A landscape with many valleys, sampled at points; each row gives a point and its height.
A ball rolls from a point to whichever of its 2 nearest points has the largest drop for the distance, and stops where none of them is lower. Distance is the straight distance between rows; heights are no part of it.
Z_200 height 3.04: -44  -9  -7 -26  22 -37  -7 -25 -19  13 -12   3  -2  -9 -11   5 -10  -3 -15  -8 -24  -5
Z_529 height 5.19: -11 -15  31  10  -5  21   3  26  27  10   7  22   3  12  24   0 -11  11  -5   7   8  22
Z_466 height 3.64: -25   0   6 -22   2 -20  -8 -20 -30  14 -11  12   5 -13  -1  10  -7  15   8  18 -31   0
Z_126 height 4.32:   3 -33  18   5  -2  -2  26  12   9 -28  -8  -3  19  -7  20   6 -13  -9  34  -5 -28 -31
Z_915 height 2.62: -24 -16   0  21 -13 -24  13  -9  -4 -19 -10 -31 -11  22  25   3  31  -2  -5  -6   7  -8
Z_24 height 5.84:   6 -20  12 -22   2   7  14   0  20  32  10  -4  18  16   9  16  17  12  13  15  -9 -11
Z_410 height 6.63:  25  32   2  18 -15  -2 -44  -9 -10 -10  25  13  13  12  14  18 -10  10  14  13   9  12
Z_262 height 3.67:  40 -40   4   1 -13  15  49  13   0   2 -11  -3   8 -32   1  -7  -2 -32   0  -8   1 -19
Z_879 height 6.81:  13  20   4  19 -16 -21 -10 -12  -2  -1  -7 -22   4  -8  -3 -25   0  -2  10   0   3  17
Z_311 height 5.58:  -8  -8  18 -21  -1   1  32  -3  23  22 -12 -14  -3   2   5   0  -1  14  -4  25 -20  -8
Z_556 height 4.11:  36 -20  17   3   9  24  42  10  18  12  -1  10   2 -23  12  -5  -7  -4  -5  -1   1 -10
Z_812 height 3.82:  -8  14  11 -27  11  -2  -6  -8  25  11   2  25  22  24 -12  25 -14 -10  -2  14 -45 -30
Z_732 height 5.32:  11 -24 -18   9  -7 -48  10 -24  18  -5 -16 -18  -3 -34   2  -5  15 -25 -10  -4  14 -10
Z_254 height 5.96:  22   6  22   9   4  42  16  13 -17 -14  -9  -2  -9 -41  -8 -29  -8  -3  16   6   5  23
Z_137 height 4.63:  17  38  -9   0   6  37 -28  13   6   0  32   1  -2  31  -8   8   2   2 -32  14   5 -23
Z_936 height 5.60:  12   8  14  14  12  28  -2  24 -43 -17  -3 -10 -20 -24  -7 -30 -12   2   8 -21  13  21
Z_183 height 3.93:  10  42 -32 -13   4  46 -30   0 -13  13  10  11  -8  21 -20   7  16  -2 -35 -10   6  -2
Z_487 height 4.64: -12 -16  -6   7  13   2  23  10   0  -1 -19   2 -39  -6   1 -28 -21  -2 -39  -1  -1  -6
Z_667 height 2.69:  -9 -46  14  13  -8 -14  22   8  39 -20 -22   3  -5  -5  30 -13  -5 -27  -9  -6  19 -15
Z_154 height 2.49: -26 -10 -14 -33  11 -38  16 -28 -16  21 -26  22 -12 -32 -26  -1 -14 -13 -22   1 -21 -17
Z_532 height 5.26:   5   4  14  -6 -10  24  32   8  12   3  -5 -41 -16   3 -13 -14   4  12  -5  21 -12 -11
Z_763 height 5.17:  22  40   6   4   2  45 -21  14  -8 -16  10  -5 -19  -6   1  -6   7   6 -15  15  -1 -19
Z_491 height 4.75:   4 -37  13   6  -9 -43  10   7   2 -30 -10 -11  23 -19  27   9  -9 -15  28 -16 -10 -15
Z_973 height 3.27: -28  -3   9 -22  -1  12   0  -7  29  19  -5  29   1  52  -3  33  -5 -17 -25  -6 -29 -21
Z_861 height 5.90: -12 -30  21 -11 -13  44 -14  27 -31  -5   8 -14  -6  11   9  -1  -6  23  27 -13  23  31
Z_336 height 2.44:  17   7 -23  -2   9 -42  25 -18   4  -3   4  14  17 -22 -22   9 -18 -20  -5  -4 -21 -24
Z_289 height 3.52: -21  11   0 -14   7   8 -14 -11 -41   9   9  13  -5  17  -6  17 -26  18  10  21 -12  16
Z_999 height 3.83:  12  25 -26  -4   8   8  -3  -5 -17  12 -12 -23 -13 -27 -25 -23  29   1  -6 -14  20  25
Z_306 height 3.53:   8  32 -13 -30   3  -3   9  -4   5 -10  21  11   8  17 -29  23 -17  -1   9  13 -44 -43
Z_755 height 6.77:   9  12   9   5  -6  51 -47  39 -17 -19  -4 -38   0  10  -5 -26  19   2   1 -22  20  -1
Z_339 height 0.22: -24  -9 -22  -2  11 -10   4 -18  -8  17 -21  34 -12 -21  -5  -4   5 -12 -24  -7  34  35
Z_158 height 3.87: -11  10 -17  16   9 -31  -2   3   0 -13  10  15   0  17   4   1 -10   4 -26 -19   3  -4
Z_585 height 5.55:  -4 -17 -15 -15  -9 -28  21 -20   0  10 -31 -22 -18 -32  -3 -26   0 -11  -4  16   6   7
Z_437 height 6.34:   3   1   4   0 -16  13 -33  -4   3  11  32  22  13  27  11  17   9  12  11  19  28  15
Z_88 height 2.22:   3 -25  -9  10  -2  24  11   7  -9  14  -2  17  -7 -35 -18   1   3  15  13 -20  51  48
Z_719 height 5.67:   8  42  28   4   8  60   0  18 -17 -26  -4 -25 -23 -27  -8 -27  11   6 -14  20 -11 -16
Z_849 height 7.60:  13  -9  28  15  -5  -3   3  16 -29  -9  10  24   7 -12  10   2 -26   7  27   2 -23  -4
Z_114 height 4.26: -10  -3  -4   1   7 -25   6  -9 -42   5 -12   7  -9 -22  -7 -17 -21   9  16   2  -6  24
Z_434 height 3.63:  25   2  10   3   7 -10  35  27  18 -28   7  -3  10 -16   1   3 -26  -2  12  -4 -32 -52
Z_7 height 4.83:  -5  27  -3 -22  -8  30  11  -1  -1  13 -13 -41 -19 -24 -27 -26  16   8  11  33  -5  10
Z_477 height 3.89:  -6   0 -25  -5  17 -46  -4  -6  22 -19   5 -11  32  15   1  39   5   5  26  -6 -19 -51
Z_785 height 7.61:  -8   1   9  10  -9 -19 -13 -10  50  -2  12 -10  16  36  19  13  31   4  20  12  16   9
Z_673 height 2.70: -23  -6  -2  -7  10   1 -10 -10  17  12   9  42   7  41   5  21   1 -14 -45 -13   0   0
Z_638 height 1.38: -20 -25  -6   3  11  12   9   9  -8  25  -8  37 -15 -21  -9 -13 -10  16  -6  -5  41  50
Z_769 height 2.88: -15   4 -14 -15  12  -2 -28 -17 -46  25  15  24  -3  15   3  11  -1  20  11  -5  14  29
Z_752 height 6.29:   0  -5  11   0 -13  56 -16  29  -8 -10  10 -27  -1  17 -10  -4  17  10  11 -17  24  15
Z_778 height 3.17:   9 -62  13   3 -19  13  39  15  22  -2 -21   1   4  -5  18  -9   5 -32  -3  -8   7   2
Z_727 height 5.20:   4  -8  -2  12  24  28   3  16 -45  -3  -6  16  -8  -9   0 -12 -15  21   2 -25  14  26
Z_539 height 5.06:   2 -37  -9   5  10 -52  12  -3  28 -19 -16 -11  18 -23   8   5   1 -26  16  -1  -9 -37
Z_771 height 2.15: -20  15 -19 -17   5 -18 -16 -29 -28  28  -8  24   6  22 -18  15   6  -7  -6 -12  10  19
Z_796 height 3.02:   6  36 -28   3  12   8 -13 -23 -35  12   8   8  -1  11 -19  14   9   2 -23 -29  11  10
Z_497 height 2.01: -20 -28  14  19  -7  -9   9  13   9 -16 -14 -17  -4  12  24 -11  14 -10  -6 -13  16  17
Z_58 height 4.96: -23 -33   7  -3  20   1  24  12  23  16 -11  11 -12   4   2  -9  -1  -6 -39   0  10   2
Z_615 height 1.76: -11 -10 -19 -32  18 -43  12 -25  12   6 -22  10  20 -41 -20  12 -14 -29   2  -2 -33 -28
Z_285 height 6.24:  45   8  25   3 -13  26   9 -14  -6  -7 -11  -9  12 -44  -8 -27   4 -10  26  -4   0  21
Z_81 height 7.45:  -8   7  19   0   2 -33 -21 -14  50   8  -5   1  19  17  17  13   4   4  30  28 -14   8
Z_647 height 7.77:   5  20  -7  30 -19 -11 -21 -19  42   0  12 -14   3  26   1   5  31  -1  -1   9  26  12
Z_36 height 4.65:  21   7  24  15   7  41  17  17  16   6   8  28  -9  -6   1  -8 -15   7 -15   7  -4   8
Z_580 height 7.12:  12  19  -1   4 -14   9  -3  19 -14 -25  27 -10   0  16  10  13 -18   6  15  21 -20 -33
Z_857 height 4.31: -23  -1 -18  21  19 -15   6   4  -3 -18  -6  -7 -34   3   5 -11  -5  -8 -46 -20  10   5
Z_515 height 4.38:   2  30 -12 -16  20  23  -3  -1 -17   8   0 -40 -29 -18 -38 -26  14  12   5  -1   1  13
Z_432 height 1.28: -27   8 -16 -21  -4 -10  -1 -27   5  31 -17  22  -2  -2 -22  -2   3  -4 -20   8  12  30
Z_391 height 5.54: -16 -33  18   8   5  14  -6  23 -14   9   0  17  -1  21  19   3  -8  21  11   4  12  19
Z_294 height 6.88:  37  34  12   6 -24  12 -25   1  -5 -17  19 -12  17   1   5   9   2   5  29  14  -9 -11
Z_448 height 7.22:   6   8  -5  17  -1  36 -74  31 -23 -26   2 -20  -9   5  11 -16  22   4   6 -15  34  14
Z_976 height 3.01:  22  16 -14 -17  11 -15  35  -6   4 -13  13 -12  -1 -11 -12  12 -16  -2   2  -4 -37 -43
Z_672 height 7.28: -14   9  11  -3  -3 -42 -10   4  32 -13  -2   2   8  -5   2   6 -14  -4  22  26 -24   1
Z_286 height 8.07: -16  35 -20 -14 -14 -14  -8 -25  25  22  -3  -2   5  37 -11  22  16 -15 -23   0 -14  -5
Z_450 height 7.05:   3  13   9  21 -25 -29  -2  -4  28 -32 -15 -12   5 -15   5 -21  -7  -9  26   9 -20  12
Z_173 height 6.09:   3  -8   8 -14  -8  18  -9  -1  14  30  28  23  24  33  18  27   5  19  11   4   1  -1
Z_850 height 6.53:  31   5   9  16 -26  19   2  -2   5  -4  -2 -19  11 -17  -2 -32  17  -8   3 -14  22  10
Z_267 height 7.92:  16  32 -22   9  -8 -19 -22 -21  30   0  16 -11   9  18  -3  11  21  -3 -17   1   4  -9
Z_514 height 7.36:   0  -6   1   5   7  -6   1  24 -27 -10  25  20  -4  12  15  11 -28  14   4   8 -31 -26
Z_952 height 3.09:  -4 -19 -11   5 -15 -30  -8 -19  -1   1   1 -42   7  27  21  22  31   4  14   4   3 -21
Z_588 height 3.00:  10  13  -8  -3   0  17   1  -7  14  26  10   4   3 -28 -23 -13  18  16   0  -9  38  38
Z_498 height 4.72:   0 -25  -5  28   6 -14   7   1 -50  -5   3   4  -6  -9  13  -7  -1   9  11 -25   9  11
Z_428 height 3.36: -16   2 -13  19   1   1 -18  14   3 -10  18  25 -10  42  17  13 -14   8 -32 -10  13  -2
Z_463 height 3.46:  -8  -2 -12   2  -4 -47 -18 -10  -6  -3  15  -8  12  22  14  28   8   7  17   6  -9 -17

Where does a ball stop that starts at each point below?
Z_580: Z_339
Z_267: Z_615
Z_532: Z_339
Z_879: Z_615
Z_719: Z_339
Z_752: Z_497
